A landscape with many peaks, sampled at points; each row gives a point and its height.
From any point a climber takes the steepest step (rise divided by distance) to one of its 2 nearest points. It stops when none of these is higher. Distance is the straight distance between rows; heights are no part of it.
Z140 (h 6.00): [167  98 190  76 162 126 149 104 146 137 136  95 122  86 139  73 139 128
 130 127]
Z392 (h 5.08): [188  87 114 135 100 105  87 115 118 176 153  99 128 110  88 135 128 102
 145 177]
Z649 (h 1.31): [195 131 109 134 115 168  90 134  84 106 110  62  99  99  83  84 132 111
 102 155]
Z323 (h 4.23): [153  90  78  91  87 119 119 144  85  97 152 116 150  46 151  79 105 117
 138  93]
Z575 (h 3.65): [134 148 159 107 137 136 146 143 131 104  95  53 117 132  85 100 170 133
 121 155]
Z527 (h 4.08): [109 106 169 168 115 114 148 113 141 202 145 145  97 194  79 188 135 139
 143 165]
Z27 (h 3.90): [126 159 116 130 136 156 138 200  94  88  93  52 107 121  81  91 172 150
 116 137]
Z353 (h 3.79): [108 127 144 190 140 133 119  91 132 158 122 171 119 186 135 190  91 130
 114 151]
Z376 (h 3.41): [120 110 147 139 176 143 181  74  88  97 147 152 114 134 162 124 119 156
 127 105]
Z519 (h 4.47): [149 150  72 139 128 157 112 148 115  97  76  98 127 144 108 145 118 122
  94 157]
Z903 (h 1.30): [102 108 122 157  96 153 173  97  94  82 157 103 158  97 126  66 157 123
 146 137]
Z880 (h 1.59): [ 49 165 104 146 106 130 165 156 140 105 100 147 138 183 111 158 152 149
 120 119]
Z223 (h 1.20): [132  99  67 109 100 106 120 105 133 135 136 102 182  92 121 167 129  97
 123 165]
Z112 (h 5.50): [152 172 113 156 109 122  76 127 164 146 136 176 114 142 139 189 107 112
 119 114]
Z641 (h 1.66): [ 92 116  40 161  76  96 137 152  86  85 161 123 165  72 141 131 111 136
 143 116]
Z42 (h 2.70): [110 132 142  83 150 100 179 160 151 143 125 101  91 165  84 135 163 170
 140 124]
Z675 (h 3.74): [108 146 136 172 132 129 149  96 121 148 131 157  84 202 101 187 121 157
 117 135]
Z395 (h 2.82): [198 106 139 106 133 147  82  91 122 147 147 171 113  98 167 133  86 100
 106  81]
Z442 (h 5.26): [116 109 186 122 133 167  92 155 140  88  66 108 165 124 126  72 108 110
 121 144]
Z309 (h 1.43): [171  92  93  73 133  83 109 124 150 161 151 108 163  85 139 186 124 109
 121 144]
Z277 (h 6.28): [103 130 184 169 135 142 126  99 122 147 149 172  99 143 134  93 126 121
 150 117]
Z84 (h 5.04): [132 108 159 161 144 140 119 152 110 116 108  98 108 167  88  92 110 157
 141 177]
Z582 (h 5.52): [118 146 160 118 113 169  67 169 142 101  58 101 158 130 102  87 134  78
 103 139]
Z764 (h 1.67): [106 134 153 181  90 166 119  71 116 118 145 121 138 142  86  99 164  85
 130 153]
Z326 (h 3.43): [119 196 148 108 120 138  90  56 122 159 124 149 153 110 132 169 161  83
  83 122]
Z551 (h 2.46): [114 139 120  78 123  80 184 139 155 140 150 102 126 124  97 147 185 151
 144 119]
Z381 (h 5.39): [124 107 164  80 151  99 119 179 167 141  92  59 148 130 110 104 122 145
 147 173]
Z981 (h 2.95): [136 151  99  72 165  99 169 156 124 134 109 101  86 160  96 169 149 185
 106 128]
Z56 (h 2.52): [102 195 164 107 155 137 104 134 132 131 101 185 130 127 192 109 104 134
 117  74]
Z443 (h 4.11): [ 86 193 157 133 154 172 139 155 113  94  63 109 115 160 115 123 147 146
  89 111]
Z964 (h 2.35): [ 96 107  86 115 108 151 123 146 125  82  87  98 212 106 149 110 107 110
 116 144]
Z888 (h 1.65): [175 122  72  69 165 104 131 109 123 125 139 117 126 101 139 186 120 149
 104 125]
Z62 (h 5.15): [171  58 139 109 134  89 109 166 140 187 166 155 121 109 135 112 105 129
 172 137]
Z535 (h 5.63): [146 121 172  83 126 129 114 109 159 155 143 138 145  83 142  95 157  88
 139 105]
Z213 (h 1.46): [178 130  82 124 102 120  85 155  83 120 123  62 101  79  74  92 130 115
 129 164]
Z900 (h 3.19): [162 137 137 125 115 147  99  42 121 143 153 149 136 104 125 178 154  75
  93 122]
Z406 (h 3.93): [175 157 107 137 126 174 115  95  84  93 133 148 104  97 148 109 123 114
  97  87]
Z49 (h 0.75): [ 86 114  78 188  96 155 112 121 128  92  94 135 180 157 147 137  80 118
 115 159]
Z269 (h 5.91): [139 151 109 150  82 144  81 110 139 131 152 179 146 117 142 151 113  78
 119 105]
Z107 (h 4.28): [112  67 181 175 154 157 116  98 125 135 114 142 147 153 151 123  67 122
 124 163]
Z152 (h 4.80): [193 105 160 133 118 123 107  97 148 189 150  97 101 130  78 129 156  97
 138 172]
Z899 (h 4.83): [168  93 123 111 113 120  96 166 146 146 149 177 136 105 167 102  80 120
 156  97]
Z548 (h 4.79): [141 114 114 154 138 151 107 136 106 105  96 103 131 139 113 100 104 140
 123 161]
Z139 (h 5.59): [160  87 157 127 184 116 137 123 132 167 139 153  93 160 148 145  82 156
 140 138]
Z114 (h 5.09): [ 84  81 196 106 150 105 168 142 168 176 136 145 158 149 158 144 133 137
 152 141]
Z568 (h 1.91): [155 153  71  83 134 107 140 131 134 103 158 130 124 106 127 166 167 133
 123  98]
Z570 (h 5.10): [123 202  95 189  95 114  83 139 169 117 135 179  88 167 155 199 103 133
 132 100]
Z626 (h 1.64): [148 111 121 117 129  99 112 155  93 129 128  48 101  94  81  85 134 155
 150 167]
Z80 (h 1.80): [112 119 119 111 132  85 165 160  89 107 133  48 107  84 101  92 148 168
 150 145]
Z600 (h 5.94): [127 107 187 128 153 114 146 100 135 163 172 172 100 135 134 118 149 129
 157 109]
Z380 (h 4.68): [140 104 120  80 170  70 140 176 155 180 144 151 123 147 145 189 107 166
 147 131]
Z652 (h 3.17): [136 171 115 101 158 128 143 134 128 138  86 121  94 177  88 181 143 157
  90 130]
Z753 (h 2.57): [ 83 132 108 108 125 155 149 101 133  79 105 133 191 111 158 128 142 111
 100 115]
Z854 (h 4.27): [156 168 100 128 164 121 119 156 155 109  99 161  92 146 168 149  99 153
 111  87]
Z474 (h 5.03): [152  95  82 155 142  85 138 123  79 124 170 122  88 113 132 139  94 173
 148 143]
Z338 (h 1.92): [ 98 141 120 124 117 118 135 103 149 139 153 155 150 131 118 170 161 107
 138 114]
Z645 (h 5.72): [108 105 181  95 141 116 133 146 184 164  99  78 161 158 106 140 140 118
 132 174]
Z810 (h 1.75): [ 84 152 116 135 114 125 133 154 156 134 123 158 144 163 109 145 145 122
 144 127]
Z15 (h 1.88): [119 149  33 139  96 132 122 185 103  80 120 116 157  88 158 126 106 133
 112 105]
Z826 (h 1.51): [ 98 105 160 148 114 148 131  87 143 124 117  96 176 137 108 118 134 102
 129 167]
Z259 (h 2.98): [164 106 166 103 126 161  86  54 123 150 131 135 156  84 149 127 107  72
  96 111]
Z68 (h 5.12): [123  90 111 136 146  73 141 150 114 165 145 103 103 146 103 144 107 161
 157 167]
Z330 (h 5.07): [150 114 148  76 155  83 131 175 186 205 128 136 123 143 125 173 146 128
 146 143]
Z726 (h 5.23): [126  74 154 121 179 101 129 166 137 166 106 111 116 167 123 141  84 166
 145 175]
Z727 (h 4.17): [154 158  75 143 141 143 108 203  94 109  74  58 108 130  85 119 115 146
 104 163]
Z24 (h 5.49): [ 92 110 217 103 160 116 170 119 160 165 141 137 121 152 144 120 155 134
 151 111]
Z440 (h 3.67): [ 91 214 133 120 138 155 103  94 116 125  90 152 149 126 149 145 141 116
  73 105]
Z962 (h 0.98): [112  86  66 155  89 126 109 110 121 114 119 111 197 123 132 163  86 113
 117 180]
Z994 (h 4.59): [161 109 199 156 131 119 110 120 151 196 137  96  87 163  68 108 155 107
 149 188]
Z620 (h 3.15): [115  89 118 130 140 102 174 108 116 114 179 162 133 119 168 125 119 156
 162 101]
Z867 (h 3.64): [188 148  90 147 107 136 113 132  93 113 170 157  68 109 122 100 136 120
 137  93]
Z820 (h 5.19): [129 147 105 113  85 159  67 154 150 123  87 121 161 120 100 104 134  69
 113 141]
Z351 (h 4.71): [ 97 128 172 147 162 146 163 159 114 107  86 110  92 195  93 109 118 187
 124 142]
Z374 (h 4.54): [176  94 107  94 112 123 109 139 108 121 147 135 125  85 140  95 109 119
 139 105]
Z141 (h 3.68): [130 164 109 136 155 152 159  85  94  80 140 149 118 114 159 139 145 133
  97  80]
Z952 (h 3.44): [133 151 130  96 146 135 144 120 136 131  92  68 120 155  76 146 172 132
  95 165]
Z982 (h 5.31): [176  91 117 135 171 111 136 115 101 138 155 143  73 132 145 124  90 169
 146 123]
Z410 (h 6.70): [117 132 128 212 106 156 130  90 104 121 161 188 114 144 150 113 103 112
 134 118]
Z345 (h 4.84): [148 130 101  84  71 142  92 143 148 124 125 127 163  86 111  82 158  76
 132 114]
Z799 (h 5.25): [154 117 141  88  74 126 130 114 156 133 147 102 164  59 131  73 164  78
 144 111]
Z929 (h 4.33): [130  86 195 147 140 111 156 120 148 198 151 120 103 165  98 154 154 129
 152 167]
Z287 (h 2.96): [118  78 140 130 117 139 150  84 112 115 179 172 152  93 172  94 114 123
 150 102]
Z438 (h 1.45): [113 118  80 157  71 130 153 118  90  81 179 131 155  78 131  91 160 121
 147 117]
Z225 (h 1.37): [110 102 127 135 112 127 165  70 118 111 151  85 158 118 115 122 161 124
 137 156]
Z488 (h 2.78): [105 101 132 133 113 165 133  89 106  85 127 167 176 101 186  97 105 104
 117  92]
Z255 (h 2.17): [ 87 196 157 128 122 131 150 105 117 123 153 174 111 131 130 116 180 120
 136  81]
Z464 (h 4.63): [ 92  77 179 150 161 126 143 141 161 157 112 170 148 175 167 139  75 141
 147 148]
Z22 (h 6.29): [117 145 125 171  91 138 104  91 132 113 185 202 127 116 177 148  99 109
 130  86]
Z648 (h 4.24): [172 101 101 118 108 153 118  85  96 106 147 118 132  83 124 112 141 111
 121 121]
Z335 (h 4.39): [ 94 151 165 129 176 150 175 141 107 100 101 129 100 161 137 113 140 173
 115  98]
Z294 (h 4.04): [129  84 137 196 143 141 106 107 137 151 105 147 123 182 136 158  64 133
 123 172]
Z59 (h 0.43): [100 128 124 190  98 144  96 132 158 122 110 184 150 140 194 130  61 120
 135 110]
Z942 (h 4.29): [162 128 116 106 157 102 104 179 174 156 109 166 115 153 169 163  77 142
 132 114]
Z790 (h 3.05): [140 134 120  70 152 100 157 161 136 121 160 148 100 105 146  97 157 157
 159  87]
Z710 (h 5.40): [113 127 172  89 146 104 128 160 177 195 103 125 137 167 104 158 155 116
 132 151]
Z777 (h 0.56): [ 96 155 110 189  93 166  81 112 143 115  90 169 158 151 167 154  76 101
  98 131]
Z916 (h 4.65): [133 186  75 147 126 114 135 138 167  94 142 154  94 155 170 201 112 161
 118  85]
Z132 (h 5.05): [124  84 196 102 158 134 121 151 145 104  87  87 173 131 128  85 103 139
 140 161]
Z350 (h 2.34): [ 81 210 145 151 124 134 131 137 123 112 131 190 109 131 168 109 135 134
 132  71]
Z270 (h 3.89): [ 90 194 105 122 150 159 133 158 131  96  62 135 133 145 146 144 131 128
  79  96]
Z109 (h 2.67): [141 147 157 108 157 143  92 101 124 140 114 181 129 113 177 126  86 116
  99  97]
Z75 (h 5.45): [180 100 108 115 136  77 113 151 123 178 167 123  96 111 109 136 129 140
 161 150]
Z207 (h 3.33): [168 155  76 111 135  97 131 184 112 113 158 152  77 109 132 106 136 162
 151  85]
Z803 (h 1.97): [ 82 180 191 138 116 158 130 125 132 119 125 131 115 125 110  61 188 107
 139 101]
Z889 (h 1.72): [ 83 140  94 164 105 127 169  93 111  88 174 154 139 145 125 169 157 130
 128 108]
Z965 (h 2.11): [130 116  65 151  85 172 113 171  97  75  92 102 175  98 162 101  81 117
 107 115]
Z444 (h 5.58): [133 125 226  91 161 114 169 100 173 161 129  74 120 132 119 102 160 130
 134 136]
Z837 (h 1.96): [ 83 135  82 108 132  79 193 168  95 116 135  61 108 100 107 123 163 185
 142 122]
Z936 (h 2.20): [110 150  67 108 104  79 148 162 120 115 150 113 127 119 103 146 162 152
 148 125]
Z352 (h 1.57): [ 79 171  94 160 109 144 186 121 108  93 135 140 115 156 115 149 166 150
 120 107]
Z818 (h 1.82): [133 144 174 143 106 151 124  96 139 131 132 103 113 123  84  75 181  97
 136 137]

Two climbers start at each pair of points below. Name the first point that both come to, or write none.
Z626 and Z225 => Z84
Z916 and Z981 => none
Z575 and Z826 => Z84
Z818 and Z952 => Z84

Call two points neighbours if one is among the 2 nearest of the other. Go from one point of each pair to the other, from neighbour to neighbour, staying as high as possible. Name the lowest point that can't be avoided.
Z75 and Z645 => Z675
Z582 and Z84 => Z568
Z582 and Z410 => Z345
Z140 and Z410 => Z24
Z645 and Z582 => Z132
Z75 and Z139 => Z68

For each start below, name the point where the climber stops.
Z213 => Z84
Z675 => Z75
Z854 => Z410
Z223 => Z84
Z764 => Z84
Z395 => Z84
